Each row is a point on a landscape with many valleys, with its height.
From any point a ball rolls to the lowest of the 2 points nearest to it. It stops when none of these is lower. Distance is the straight distance between rows; heights are no part of it.
(1057): [ 85 169  97 124  76 152 139 132 116 161 133 114 105 179 125  90 158 185
  82 107 213 179 176 136  96 190 124 168 106 144 131  87 101 109 155 186
 185 129 117 150 152 153 104 134 132 131 101 140 134 127 185 123 133 142
 124 142 137 177 158  37 113 104]  (h 39.1)
(973): [143 145 162 119 125 145 139 140 189  98 101 128 153  83 125 142 147 134
  86  85 107  98 140 113  97 130 138 105 102 105 119 183  87  48 116 143
 135 188 101  89 128 194 151 129 156 147  80 119 126 140 102 131 159 143
 201 136 134 171 117 108 101 113]  (h 32.3)
(173): [ 56 138  89 142 103 136 148 145  83 193 171 125 126 154 139 100 113 146
  71 136 185 171 133 162 149 153 175 160 125 167 136  78 151 135 166 152
 157  93 121 164 115 163 128 125 137 112 140 152 114 146 146 140 124 124
  31 103 129  97 123  80 149 150]  (h 33.5)
(966): [ 90 131  74  91 144 114 140 161 110 160 149 135  95 183  79 158 132 113
 153 160 123 107  98 188 178 144 133 112 159 134 121 124 157 143 116 142
 124 145 128 116 150  95 122 150 122 127 167 136 164 172 124 115  99 142
 111 100 126 101 109 142 126 123]  (h 20.7)
(244): [112 159 120 144 129 131 142  75 134 122 122 133 167 123 176 120 127 123
 118 146 106 111  93 134 101 109 126 140 105 108 124  75 129 108 144 153
  73 102 147 161 107 139 144 107 140 132 118 128 153 101 133 124 132 116
  84 134 145 119 153 116 171 141]  (h 44.1)
(764): [124 125 220 114  60 135 108 147 150 125 118 122 172 112 123 178 150 137
  80 128 156  62  85  93  88 132 165 133 156 108 116 115 158 147  84 125
 139 140 173 119 104 118 167 133 186 140 159 113 183 103 137  58 118 133
 128 178 196 122 113  84  74 122]  (h 56.2)
(485): [128 115 203 102  78 147 118 142 123 107  92 175 120 110 114 176 158 143
  95 114 132  39 133  82  81 135 190 134 170 106 132 126 127 160  86 157
 129 168 160 135 103  67 144 147 188 155 139 135 196 115 136  63 125 145
 170 179 192 138  98 116 103  99]  (h 58.7)
(795): [111 131 192 114  50 151 107 167 150 166 140 109 180 138 128 173 166 137
 107 134 206  94  81 126  94 172 148 118 157 134 139 121 162 130  90 129
 165 149 161 128 137 150 136 132 181 130 165 111 170 110 150  64 110 146
 115 182 176 151 116  68  60 113]  (h 53.9)
(991): [160 160 148 154 168 103 126  56 149  80  58  73 161 103 195 131 119  76
 129 102  86 147  82 115 107 114 111  95 121 101 166  91  97 112 128 106
 142  95 135  71  92 138 159  95 128 173 174 105 101 139 117 101 121  90
 137 138 125  93 162 161 160 149]  (h 48.8)
(557): [160  91 183 109 159 146 131 123 124  68 146 171 118  82 132 146 109  80
 116  56  72 122 126  90 143 101 145 109 127 111 124 170 117  92  93 135
  98 187  67  77 127 134 150 115 176 109 123 116 117 118  89 119 141 188
 181 148 129 153  91 182 129 113]  (h 66.4)
(243): [126 128 151 136  72  92  84 166 151 145 173  77 161 155  72 177 134  73
 110 136 173 112 101 117 152 142 124 115 195 124  58 117 161 162 108  71
 181 105 144 102 142 138 152 137 129 113 164 139 142 133 152  99  93 130
 115 145 148  65 129 120  65 145]  (h 48.3)
(322): [ 86 161 100 139 144 153 171  81 114 139 165 142 169 128 181  93 105 135
 114 143 105 131  95 163 117 114 137 139  74 118 124  78 157  86 152 181
  55  89 131 188 114 179 129 105 168 124 123 129 118 115 131 159 125 123
  45 105 130 128 135 115 189 141]  (h 40.6)
(797): [143 138 147 152 117  91  88 120 165  93 136  57 160 125 104 118 111  72
  95 105 134 182 113 112 163 146 113 108 147 125  62 123 122 121 120  55
 173 107 100  64 121 177 152 119 111 120 154 126  98 143 141 124  92 133
 130 139 123  64 150 136  96 129]  (h 71.1)
(124): [127 167 125 152 133 104 130 123 179  99 124 117 141  98 106 160 114 115
  81 125  88  81 123 125 135  91 158 114 156  90  37 132  92 125 145 103
 126 125 130 116  97 140 185 139  92 128  75 171 157 149 104 176 152 110
 142 119 131  59 134 129 132 147]  (h 53.4)
(65): [126 142  99 132 174 105 137 122 143 139 139  75 159 151 154 121 119 114
 212 176  97 147  72 182 162 121  88  96 100 113 157 140 178 108 136 123
  66 100 149 143 130 143 113 103 117 154 185  93 127 148 118 137  93  80
  93  84 106 106 132 174 158 139]  (h 81.1)
(940): [164 137 101 137 142 117 106  95 129 121 102  96 133 138 153 109 143 126
 188 163 102 129 129 114  97  90  59 151 110 124 130  98 146 158 141 121
  66  71 178 168 138  54  80 107  85 124 127 110 141  89 149 131 132  81
 164 135 133 131 180 153 157 141]  (h 26.5)
(469): [141  94 200 102 110 157 129 138  76 102 100 203 104 101 116 158 121 119
 103  87 125  85 138  83 116 141 169 133 167 135 157 144 118 138  71 155
 144 203 118  99 129  74 136 145 197 143 148 132 145 112 119  56 127 167
 173 181 154 154  80 136 108 104]  (h 61.3)
(221): [134 146 148 158 147 140 141 101 155 102  81 137 162  68 161 128 123 132
  81  97 106  96 133 106  86 107 163 114 109 101 149 142  91  78 140 136
 149 142 117 110  89 175 170 128 137 155  83 139 109 133  90 143 163 114
 137 131 122 141 132 110 122 136]  (h 37.1)
(979): [110 170 106 156 134 114 129  70 130 109 154 115 146 124 148 113 109 104
  97 145 107 131 102 138 141 104 138 137 136 111  72  78 139 138 157 123
  94  80 132 145  98 142 159 113 118 123 109 145 134 103 113 152 119 128
  76 123 130  71 146 120 170 158]  (h 47.3)
(734): [197  89  93 125 155 114  91 171 166 113 112  80 122 126  97 111 149 149
 164 139 128 174 154 108 130 132  59 123  90 142 137 201 123 103 135  73
 128 130 121 113 151 143  62 107  79 107 110 109  84 121 131 172 138 107
 213 111 117 156 153 160  79 116]  (h 59.6)
(429): [ 76 132 103 114 118 107 132 185 116 172 147 102 123 179  93 156 125  96
 117 128 185 150 102 169 173 181 154  89 166 149 144 136 142 110 114 127
 214 139 116  81 139 167 125 140 148 149 191 135 133 201 126  94  96 139
  82  97 115 109  87 121  98 121]  (h 20.1)
(164): [ 89 146  82  99 157 156 177 114 106 147 145 138 108 178 151  97 142 142
 154 136 119 167 126 182 134 149  96 139  77 138 170  99 138  92 132 204
  83 143 113 162 160 120  90 127 165 129 166 105 134 135 157 128 116 133
 109 105 123 188 139 122 173 106]  (h 75.2)
(856): [122 113 138 109 113 144 114 141 139 168 138  91 169 153 144 136 146 134
 192 184 137 111  72 171 120 131  87 115  90 134 164 150 199 100 112 138
  75 121 176 164 135 148 100 109 145 131 176  83 136 112 133 101 103 101
 105 114 138 179 125 108 114 132]  (h 83.7)
(790): [124 116  88 113 121 141 151 157 130 183 113 169  95 115 131 117 132 216
 149 195 114  65 160 171  95 124 151 143 102 151 164 170 118 130 161 148
  99  97 162 199 121 136 128 157  92 105  39 142 123 129 119 202 180 113
 136  93 118 184 103 115 132 129]  (h 40.4)
(435): [152 179 126 140 125  83 133  75 151  73  92  99 118 142 123 118 130  91
 103 105 106 140 147  71 112 106 102 142 165 107  74  71  81 155 130 109
 138 109 134  98 119  72 135 128  84 151 124 141 142 121 154 122 128 103
 173 152 138  80 187 155 155 129]  (h 48.7)
(536): [120 104  77 165 156 128 151 121  73 138 131 173  88 124 135  89 113 131
 115 126 136 181 165 112 157 106 143 149 135 136 121 103 106 167 159 100
 162  94 102 133 116 109 133 128  90 113  91 156 103 126 119 158 151 128
  68 115  85  93 127 117 173 153]  (h 68.5)
(473): [159  87 174 156 141 144 101 123  72 119  95 189 137  69 163 107  88 123
 135 111 134 116 135  92  90  96 168 149 135 151 202 153 129 159 134 107
 134 120 145 149 107  98 140 114 125 141 104 153 103 103  85 129 147 127
  94 145 113 125 112 135 132 162]  (h 63.6)
(552): [ 61 134  91 113  69 150 115 159 110 208 200 108 129 200 106 137 152 145
 115 147 214 127 153 178 134 171 123 159 144 155 103  75 173 162 137 165
 126  89 147 193 156 139 106 133 156 103 135 135 154 115 175 130  97 147
  87 116 137 149 127  82 111 134]  (h 26.4)
(1035): [ 89 147 133  91 118 109 127 130 146 130 184  92 137 197  96 159 128  71
 111 103 153 147  93 153 164 165 118 103 143 107  78 112 151  89 108 152
 138 151 104  78 159 142 143 130 179 131 199 115 153 161 157  88  79 169
 123 134 148 120 126 130 127 109]  (h 6.1)
(1012): [146 105 108 172 138 131 120  97  74 132 100 158 125 106 160  73 111 140
 142 119 155 184 158  87 119 112 128 158 126 156 146  75 115 186 157 102
 150  80 128 157 110  98 100 108  81 119  99 140  85  90 124 146 134 120
  87 140  99 102 155 123 157 156]  (h 66.7)
(126): [166  83 215 116 120 142 111 129  88  75 108 162 127  83 119 149 113  88
 115  74 106 114 135  65 117 114 141 126 152 124 141 148 119 129  80 126
 124 183 107  94 141  91 133 109 180 135 161 121 130 101 117  71 124 161
 186 168 155 142 102 160 106 104]  (h 63.5)
(842): [158 118 157 119 163 134 147 152 147 114  84 169 106  77 130 156 113 129
 159 115  64  63 130 132 117  96 157  95 137 109 175 211  96  96 120 145
 133 164 134 102 117 135 162 151 123 152 104 140 126 167  63 160 168 114
 156 115 108 146  90 166 133 125]  (h 71.3)
(192): [146 118 158 124  82 112  83 154 142 120 136 113 126 131  93 153 157 130
 131 154 137  87 128 102 109 119 123 139 162 131  92 119 147 182 109  89
 114 114 172 150 131  65 105 137 111 104 144 136 176  95 155 102 111 115
 167 159 159 105 152 129  79 122]  (h 42.5)
(61): [115 148  86 155  96 121 120 104 107 157 118 106 137 174 149  82 134 169
 138 160 176 165 150 122 103 135  96 173 116 151 140  56 134 169 158 136
 123  61 166 192 128 106  91 119  90 130 119 136 135  90 174 119 121 106
 114 137 134 138 171  80 132 142]  (h 25.5)
(378): [189  79 164 133 166 144 114 143 133  78 124 145 133  70 141 118 113 113
 149  79  95 143 154  85 130 100 114 109 100 129 153 200 118  92 109 107
 121 165  85  94 130 153 127 111 124 114 107 113  77 114  89 151 162 150
 171 119 108 152 114 174 112 123]  (h 64.0)
(272): [105 143  90 133 142 127 177 143 128 151  91 187  85 106 116 166 121 155
  96 136  94  61 148 140 121 113 206 120 174  98 143 143  80 143 145 143
 170 124 141 112  93 111 193 176  97 144  80 176 174 183  92 163 183 118
 109 121 101 114  87 129 140 149]  (h 38.5)
(772): [154  84 172  98 174 152 140 137 101  96 121 191 110  83 132 149 107 100
 156  93  72  89 115 128 135 101 150 102 134 111 184 201 135 101  98 157
 103 208 101 112 139 126 158 144 175 139 119 118 128 147  74 123 145 166
 154 133 116 177  72 180 138 125]  (h 69.0)
(140): [ 89 165  97 140 140 110 152 101 138 118 137 141 129 117 122 147 107 109
  84 143  85  96 109 139 152 103 165 133 159  89  57  94 100 143 150 122
 124 106 124 121 105 125 183 143  96 135  92 162 153 152 101 151 132 123
  92 130 127  59 134 138 170 156]  (h 50.5)
(125): [162  81 157  89 174 151 133 137  94 102 144 215  64  87 110 147 113 120
 152 111  63  70 152 127 139  89 138 126 156 119 141 176 131 149 106 152
  80 171 126 140 149  65 149 148 145  97 100 150 148 121  99 145 147 167
 159 123 119 157  86 189 151 116]  (h 24.1)
(196): [160  63 147 102 166 140 119 141  62 122 127 199  78 107 111 121 114 115
 163 104 104 122 148 119 149 116 132 131 148 150 168 159 138 167 107 127
 126 181 112 126 157  51 107 134 134 106 126 125 124 107 114 117 131 161
 143 136 118 156  95 173 133 116]  (h 29.4)
(588): [ 89 103 121 139 135 150 145  93  54 148 153 194 102 141 143 116  98 119
 119 125 148 166 117 122 153 130 144 152 145 150 134  66 148 170 119 138
 125 124 112 137 128  80 120 109 151 107 153 129 130 113 136  89 113 162
  65 154 126  97 112 123 173 134]  (h 27.7)
(461): [153 115 123 105 176 136 145 125 105 102 147 205  59 100 102 144 110 115
 141 100  55  96 143 120 155  81 145 129 173 103 100 140 108 153 120 144
  99 151 117 123 144  63 174 169 112  96  79 160 166 138  95 167 155 155
 148 125 109 127 107 187 178 138]  (h 29.3)
(778): [167 125 201 159 126 102  98 131 198  70  91  76 181  65 118 162 130  97
 109 107  77  83 115  90 134  81 134  97 135 103  89 193 112 117 103  60
 135 132 142  81  79 153 164 123 132 155 138 135 111 138  86 145 143  91
 178 114 130  80 123 145  74 135]  (h 64.9)
(931): [116 126 126  79 117 166 157 148 123 141 128 167 101 132 115 142 153 169
 118 128 119  99 126 164 111 168 144 120 112 134 156 159 122  92 107 188
 119 208 117 130 156 142 120 143 168 127 105 116 150 134 133 100 137 170
 162 138 138 205  98  94 115  94]  (h 27.4)
(626): [122 150  98 140 135 135 171 129 136 149  89 184  90  97 132 146 128 175
  82 118 122  88 162 134 112 125 187 130 145 111 155 152  53  97 153 147
 193 136 115 113 111 158 179 164 110 144  60 166 140 172  93 176 193 135
 127 116  89 147 103 105 155 146]  (h 41.8)
(103): [ 78 106 102 102 131 136 154 133  67 165 180 173  81 171 102 135 114 129
 128 151 135 133 120 172 189 148 142 152 157 152 112  89 171 177 113 155
 115 139 125 146 144  76 113 139 142  97 171 134 164 128 140  98  93 166
  71 123 134  99 101 135 155 120]  (h 27.0)
(1099): [ 70 161  90  94  84 158 156 135 113 178 115 148  92 183 122 135 149 194
  96 143 180 113 147 166 103 179 152 142 129 140 167  97 105 130 137 203
 167 149 131 157 138 133 126 147 135 142 107 143 171 144 174 118 140 145
 127 139 137 180 132  53 124 103]  (h 35.7)
(771): [142  92 137 163 126 145  98 108  67 145 108 172 134 100 177  94 110 157
 146 134 138 135 155  92  97 103 134 164 126 165 176 101 146 188 149 110
 111  89 154 184 110  69  96 102 103 107  85 136 107  69 121 145 150 116
 102 137 112 133 146 125 145 150]  (h 65.2)
(127): [147 145 118 150 170  90 131  67 101  96 111 106 111 147 150  82 109  93
 156 106 119 232 129  93 150 130  91 123 132 128 121  63 112 161 136 111
 125  99 100  93 126  98 113  97 119 130 177 111  95 117 164  93  94 120
 112 135 112  79 164 168 187 120]  (h 37.4)
(14): [105 130 124 142 158 118 147  78  48 130 124 172  97 151 164  89 102 108
 141  86 139 215 123 110 150 125 127 143 154 142 143  44 131 179 125 141
 142 105  90 117 130  88 119 103 144 125 172 126 102 119 146  85 104 136
  54 135 108  84 130 151 204 137]  (h 32.2)
(1078): [138 156  83 147 124 104 124  92 109 129  81  96 117 171 142  96 143 147
 157 151 149 161 136 103  98 126  80 163 133 126 152  71 109 166 162 122
 138  73 163 149 130  74  85 122  73 149 138 131 138 112 160 120 117  76
 155 145 125 128 181 112 146 139]  (h 21.8)
(543): [153 138 197 152  90 109 100  91 172  65  90  70 177  81 128 141 113  67
  66  84 111 141  99  75 132 124 126 116 151 118  87 116 106 113 102  62
 172 118 114  57  96 173 168 115 137 137 164 124 110 124 130  95 104 128
 145 172 148  73 147 133  91 123]  (h 68.9)
(405): [203  57 145 129 161 135  95 169 124 105 113 126 144  75 131 114 124 139
 169 116 111 152 173  92 130 120 100 116  88 150 165 225 133 110 118  76
 132 151 108 114 132 154  86 119 101 116 100 105  62 110  97 161 159 120
 181 112 109 147 114 166  78 115]  (h 62.0)
(1062): [177 117 227 166 103 123  93 121 168  71  75  88 199  53 144 140 123  86
  89  96  98 122 121  65 116  96 133 114 128 113 110 161 118 121 103  50
 156 122 127  73  87 172 150 110 143 145 144 122  94 105 115 112 129 112
 152 144 139  84 125 130  71 132]  (h 66.9)
(534): [144 141 136 101 141 105 116 144 185  99 154 115 125 121  94 164 147 118
 160 146  65  66 105 145 142  83 114 106 120  89  62 169 147 110 117 121
  64 153 146 127 132 111 143 142 121 105 109 119 166 130 114 161 125 118
 186 107 151 121 129 162 120 117]  (h 59.9)
(752): [132 111 164 159 105 122 110 154 133 146 101 111 177 102 133 143 122 121
 135 146 154 121  96 129 131 134 144 107 120 158 162 159 152 121 117  79
 174 134 141 111 115 175 127 123 125 143 159 114  90 138 104 105 130 102
  94 128 125 112 100 101  76 137]  (h 28.9)
(443): [148 133 143 127 142 111 132 150 187 103 122 156 122  77  95 162 126 143
 125 139  57  37 137 119 124  73 150 110 141  90  60 184 109 123 135 119
  95 140 149 140 109 113 165 159  98 113  58 155 153 142  83 181 167 110
 176 109 137 102 100 152 127 127]  (h 56.8)
(732): [156  93 125 109 169 127 122 104  77  92 144 168  87 147 116 113 115 108
 170 102 105 178 151  98 164 117  98 128 143 144 137 127 134 161 111 120
 112 160  87 101 156  46  96 120 125 104 155 112 116 104 137 104 121 162
 160 143 116 135 134 185 150 106]  (h 34.1)
(16): [127 154  94 153 158 136 156  86 143  98 128 121 127 115 145  85 119 122
  98 107 121 174 157 117 124 118 121 139  95 114  97  98  89  93 161 139
 137 119  79 121 132 170 142 119 119 116  84 136  95 119 126 174 149 134
 121 114 115 127 168 117 155 136]  (h 44.8)
(826): [146  88 186 158 139 132 120 130  87 112 116 185 147  65 142 148  82 112
 126 109 107  78 121 105 139  93 189 121 149 129 147 182 140 155 121 100
 126 136 135 128  91 125 170 124 134 140 110 148 111 117  67 139 152 137
  78 137 110  97  75 145 136 156]  (h 61.6)
(720): [114 161 156 130  74 142 126 102 143 106 125 128 139 149 133 136 142 144
  73 105 162 130 134  91  80 143 123 154 135 127 107  81 100 113 109 149
 145 137 129 118 136 122 132 133 144 142 116 123 151 105 159  83 121 136
 155 181 165 151 170  77 111 112]  (h 44.6)
(391): [132 116  99 144 172 139 150  97  96 135 150 119 138 131 181  73 115 111
 172 126 123 216 130 137 146 114  92 131  67 138 167  77 154 127 147 152
  92 108  98 146 130 139  93  87 144 118 170  90  76 114 143 129 109 112
  70 101 103 122 146 170 201 129]  (h 78.2)
(237): [142 114 129  93 105 103  87 172 159 141 134 104 110 128  77 156 162 153
 152 187 115  24 143 133  95 110 118 139 155 111  78 149 155 193 128 121
  86 106 185 178 127  52 117 158  99 107 124 142 196 123 146 147 119 106
 185 120 157 114 145 137  86 123]  (h 39.4)
(1028): [133 103 173 167 139 118 123 116 120  98 129 138 164  64 136 134  87  88
 116 111 101 113 110 116 151  93 165 111 133 125 111 164 132 124 121  80
 131 131 103  97  84 175 173 118 134 132 114 132  81 126  74 133 138 135
  79 120 109  69  72 142 124 148]  (h 59.4)
(728): [158 113 162 152 162 108 113  89 118 102  75 109 162  98 161 126 105  77
 157 109 113 167  83 101 137 115 121 103 127 134 188 111 128 151 116  88
 153 100 124  83 105 125 139  95 128 152 184 105  87 137 114  85 108 101
 101 143 118  73 129 174 148 150]  (h 51.5)
(89): [ 85 160  63 105 147 126 170 129 125 156 128 108  82 190 123  98 151 156
 133 125 148 179 158 172 126 165 109 137 106 124 157 101 106 103 161 182
 151 130 103 124 166 130 102 143 117 139 144 130 130 171 160 141 125 118
 121  96 103 168 156 103 165 116]  (h 73.4)
(430): [114 134 147 101 110 144 135 149 140 138 115 114 140 136 133 149 154 127
 126 118 150 128  92 142 116 165 129 107 105 134 168 152 139  79  97 146
 139 188 124  97 146 165 121 123 170 151 166  99 136 145 136  69 115 141
 148 145 150 179 117 104  99  97]  (h 21.7)
(581): [137 111 124 117  87 165  96 173 132 156 163 147 116 116 116 114 139 212
 115 170 153  95 177 141 100 154 133 156 103 161 119 162 140 130 153 121
 101 139 126 194 141 163  90 151 124  80  32 134 119  78 147 175 155 149
 157 129 146 182 116  88  98 118]  (h 37.3)
(802): [ 69 150  93 104 134 106 152 147 125 164 172 104 126 191 103 149 133  90
 126 132 168 146 102 187 171 161 132 112 148 134 121 111 147 112 120 157
 157 133 121 108 151 137 125 139 141 143 196 136 143 181 146 105  86 141
  75 100 132 106 106 129 130 123]  (h 14.5)
(827): [162 127 125 136 182 129 159 141 154 136  98 168 107  72 147 136 114 148
 172 134  58  72 141 133 112  80 144 109 116 110 152 217  97  97 144 137
 113 124 138 139 109 137 161 161 101 140  71 149 104 164  54 203 189 104
 131  87  85 142  86 172 142 151]  (h 72.9)
(609): [122 131  96  95 107 113 110 173 148 172 130 124  92 149  99 145 155 184
 159 204 119  66 152 166 101 125 112 145 134 135 113 144 138 168 138 136
  89 112 181 186 138  78 109 159  87 100  90 133 171 127 151 161 133 112
 178 110 133 148 131 126 108 131]  (h 36.4)
(72): [132 142 138 143 120 136 127 100 136  85 131 132 137 125 129 111 129 122
  92  95 139 166 152  94 121 144 111 142 108 133 103  93 101 100 118 130
 137 147  92 106 137 136 113 119 137 115 118 118 103 101 140 108 132 148
 148 154 140 136 159 112 125 107]  (h 47.8)
(263): [ 97 155  81 128 101 130 122 125 129 174 150  87 148 188 145  91 142 152
 143 177 157 142 118 160 109 137  98 159 101 135 130  68 158 133 159 159
  88  57 179 221 145 125 104 112 122 122 123 125 158 110 168 146 112 101
  99 105 123 146 166  95 149 147]  (h 29.1)
(823): [141 158 108 119 113  77 107 109 134  90 137 110  95 172  87 117 128 104
 124 114 128 155 163  75 137 121  84 153 168 120  41  82 102 179 119 102
 126 114 125  96 155  49 111 134  72 123 123 144 155 113 163 116 109 123
 186 156 139  85 182 148 132 125]  (h 51.8)
(417): [136 127 148 149 137 103 112 125 155 150 118  62 185 136 159 143 130 110
 212 183 118 126  55 162 140 114  91  92 101 133 169 156 195 106 120  96
  95  84 174 134 123 147 112 114 123 166 201  80 115 138 107 112  99  69
  86  98 121 116 117 142 121 147]  (h 82.4)
(1076): [165 169 129 159 163  97 115  72 167  76  68  67 136 115 155 109 131  89
 103  94  89 148 125  92 114 113 106 109 146  90 117  95  59 126 139 100
 155 100 123  84 100 104 161 115  93 161 129 136 122 143 128 129 125 103
 167 147 116  72 177 161 153 133]  (h 45.5)
(1018): [ 93 173 129 139  59 146 124 110 134 137 140 106 139 178 136 116 141 147
  64 100 201 154 144 109  74 174 116 163 126 132 109  64 103 116 133 172
 171 111 133 147 144 151 118 127 133 142 118 141 142 104 182  93 113 140
 121 165 149 162 171  48 111 112]  (h 41.9)
(214): [147 143  93  99 147 137 142 120 154 102 146 105 111 173 118 101 158 145
 135 119 132 170 148 144 117 145  64 129  76 118 113 139 102  73 138 167
  98 149  90 123 174 146  83 130 131 122 110 101 115 126 170 149 123 135
 196 125 130 204 168 132 127  94]  (h 54.8)
(688): [ 90 126 130 143  98 121 112 166 125 170 127 116 155 141 122 144 121 122
 115 143 191 134  93 151 137 168 155 109 127 157 165 129 151 119 118 108
 198 125 138 118 118 180 121 125 132 148 167 127 112 157 124  89 115 113
  66 121 125 110  97  84  81 145]  (h 25.4)
(247): [106 122  46 153 152 126 162 146 104 176 120 145  70 145 120  95 127 168
 132 146 147 167 170 148 152 141 151 143 133 146 157 129  95 149 172 114
 190 105 108 129 118 135 123 147  67 135 109 159 111 169 109 174 155 115
  82  87  69 118 125 108 153 145]  (h 70.3)
(260): [119 145  48 129 163 134 173 133 116 155 103 126  85 148 121 106 142 167
 137 145 128 150 152 155 135 135 120 133 116 129 172 135  87 112 170 146
 159 116 120 132 138 134 122 148  83 149 104 134 115 167 124 178 153 106
 130  99  99 146 143 123 150 138]  (h 71.7)
(414): [ 99 138  91 125 141 152 161 107  91 144 144 117 128 157 170  79 127 131
 144 118 158 227 122 150 130 145  97 160  63 151 178  64 148 106 148 188
 103 105 116 158 140 138  84 110 160 121 178  97  95 115 171 116 107 104
  74 110 118 150 159 124 178 110]  (h 76.8)
(367): [135 129 125 119 155 129 155 134 114 119 115 206  58  93  95 161 113 137
 103 103  70  68 164 110 137 103 179 130 185  94  98 147  79 157 132 139
 153 151 127 115 124  80 183 177 106 125  75 183 172 152 102 162 177 149
 160 135 107 125  98 157 154 143]  (h 34.0)
(878): [132 119  86 132 171 106 122 116 143 128 167  74 143 160 145  83 125 113
 195 153 134 199 105 162 169 124  69 115  79 128 150 119 169 120 144 123
  66  94 121 140 140 148  88  88 130 117 192  84  92 129 143 136  92  94
  96  87 117 120 156 174 162 130]  (h 79.8)
(780): [183  94 174 173 138 104  84 122 147  95 104  92 169  75 142 125 111  79
 173 130 106 146 107  99 153  94 113 106 125 134 138 159 146 165 118  36
 127 102 146 108  92 127 128  92 107 134 160 116  71 115 101 119 123  93
 118 128 116  52 125 174 112 147]  (h 54.3)
(288): [107 119 155 120  61 125  98 167 137 173 172  96 159 165  95 181 153 105
 123 149 202  94  99 141 130 167 136 118 177 134  89 114 176 145 102 128
 157 111 153 130 151 133 139 137 156 114 170 116 161 126 153  83  96 148
 105 152 162 122 112  98  70 139]  (h 51.4)
(1005): [145 137 120 100 152 121 136  88 144  75 158 120 107 164 118  99 130 123
 127  91 123 196 166 104 144 141  68 132 101 113  77 116 100 101 121 152
 105 161  67  91 162 126 101 114 136 110 133 108 114 112 166 129 118 166
 180 143 132 169 162 149 152  91]  (h 51.6)
(379): [165 125 155 122 144 105 101 143 190  82 140  93 160 104 109 166 126 107
 157 123  79  99 113 109 153  91 119  90 124 106  79 183 139 119 110  80
  95 150 141  98 125 135 133 124 120 128 141 118 137 130  98 146 130 115
 185 109 139 104 125 163  90 119]  (h 62.4)
(364): [146 121 180 186 145 105 111  98 159 101 117  86 191  76 162 128  89  80
 146 128  92 137  86 123 153  96 134  91 113 127 120 165 147 117 117  54
 112 108 132  88  59 194 162 107 125 145 157 106  64 132  80 144 121 105
  75 111 110  61  98 165 128 149]  (h 56.9)
(486): [ 46 131  97 134  78 141 126 139  80 204 179 138 123 185 129 128 123 164
  83 145 211 138 137 162 144 163 169 156 143 162 139  68 169 173 142 157
 154  92 142 180 116 129 122 127 139 115 132 159 158 133 152 115 109 146
  39 134 143 104 116  67 129 134]  (h 30.4)
(319): [149 100 168 133  84  92  81 176 142 117 132 108 142 119  78 176 135 102
 122 141 138  98 118  90 137 123 135 131 182 129  78 136 153 179  96  55
 152 127 156 112 127  92 129 134 119 118 154 130 152 122 141  93 107 124
 147 148 158  71 129 137  61 127]  (h 45.3)
(869): [145 164 123 163 163 126 146  70 169  97 100 106 164  91 169 104 113 116
 103 114  90 124 123 123 102  93 129 108  96  94 126 127  92  83 163 109
 125 101 110 113  87 190 171 121 100 148  94 140  93 139  90 176 150  97
 116 120 107 103 158 128 152 152]  (h 40.8)
(346): [158 109 169 100 110 151 121 172 166 116 116 112 158  96 125 154 160 139
 131 104 139 129 119 118 109 149 120 109  94 136 152 203 131  70  99 114
 141 203 108  86 143 198 106 123 168 135 135  95 104 123 111 105 132 149
 192 140 148 196 110 111  75  97]  (h 26.8)
(539): [136  93 113 119  90 159 117 172 121 173 120 170  97  99 126 116 137 220
 123 180 146  77 178 148 110 150 161 144 116 175 157 178 127 158 150 126
 125 136 146 185 130 137 106 163  98 108  36 147 121 111 126 174 172 133
 137 113 122 175 105  95 113 127]  (h 39.7)
(873): [131 124 105  99  75 158 109 187 158 183 186 103 135 138 102 121 154 193
 133 175 181  97 160 179 106 174 118 142  97 157 107 179 153 110 144 135
 100 133 140 200 160 186  89 145 132 103  54 130 124 105 151 170 130 148
 160 112 135 207 116  73  75 127]  (h 34.5)
(345): [110 143  55 108 121 128 136 150 136 178 151 109 108 176 116 107 139 170
 167 197 137 120 144 185 127 144  93 155 100 139 131 118 144 125 165 163
  91  87 158 203 155 120 100 133  99 118 108 127 147 131 157 175 116 112
 149  94 118 170 151 110 131 135]  (h 32.6)
(13): [ 63 148  81 149 143 157 183  92  92 156 150 150 132 133 178  87 110 150
  93 123 141 167 128 164 133 138 162 161  99 134 147  60 134 109 171 180
 118 100 118 175 114 164 127 117 154 121 123 149 118 131 128 158 138 127
  30 107 121 121 127  99 190 145]  (h 37.2)
(663): [ 71 137 110  85 121 181 188 128  87 171 100 194  94 149 135 148 143 190
 122 140 147  91 129 173 108 184 171 138 131 149 190 126 119 125 120 215
 132 181 131 150 139 126 135 154 163 143 112 135 161 149 136 110 142 161
 117 143 135 197  95  83 149  98]  (h 32.0)
(730): [172 137  86 114 137 121  99 153 187 129 146  57 127 173  99 106 159 149
 157 140 152 174 149 147 132 141  46 124  85 128 115 171 120  80 149 122
 113 120 121 126 166 155  82 113  98 125 120 101 104 131 155 168 117 118
 200 113 130 194 170 129  97 121]  (h 57.3)
(964): [104 128  99  93  83 153 116 190 120 196 194 112 114 171  95 123 161 158
 123 147 198 125 154 177 135 189 120 136 120 160 118 149 157 118 137 158
 138 148 123 167 172 162  86 138 149 109 112 128 138 125 166 137 107 157
 136 110 136 183 124  82  86 108]  (h 30.9)
(206): [ 92 145 164  91 115 123 144 146 166 132 144 100 156 162 109 180 150  87
 121 115 139 107  59 139 140 158 127  85 143 107 117 141 149  67  79 152
 136 194 123  78 146 159 147 136 200 146 201  95 168 161 131  58  98 157
 138 133 160 163 104 122 103  99]  (h 15.2)
(1117): [150 109 120 131 166 104 116 108 108  81 140 129 107 151 117 107 110  81
 161 100 120 207 134  98 175 122 103 114 146 127 107 105 109 163 111  94
 134 130  86  73 145  83  98 101 108 114 172 105 101 127 140  95 113 146
 145 132 117  90 148 179 150 111]  (h 38.6)

Where does a ball stop that starts at each point below?
(379) -> (552)
(878) -> (1076)
(827) -> (552)
(127) -> (802)
(192) -> (1078)
(469) -> (1078)
(214) -> (1035)
(1028) -> (1076)
(16) -> (1035)
(247) -> (1076)
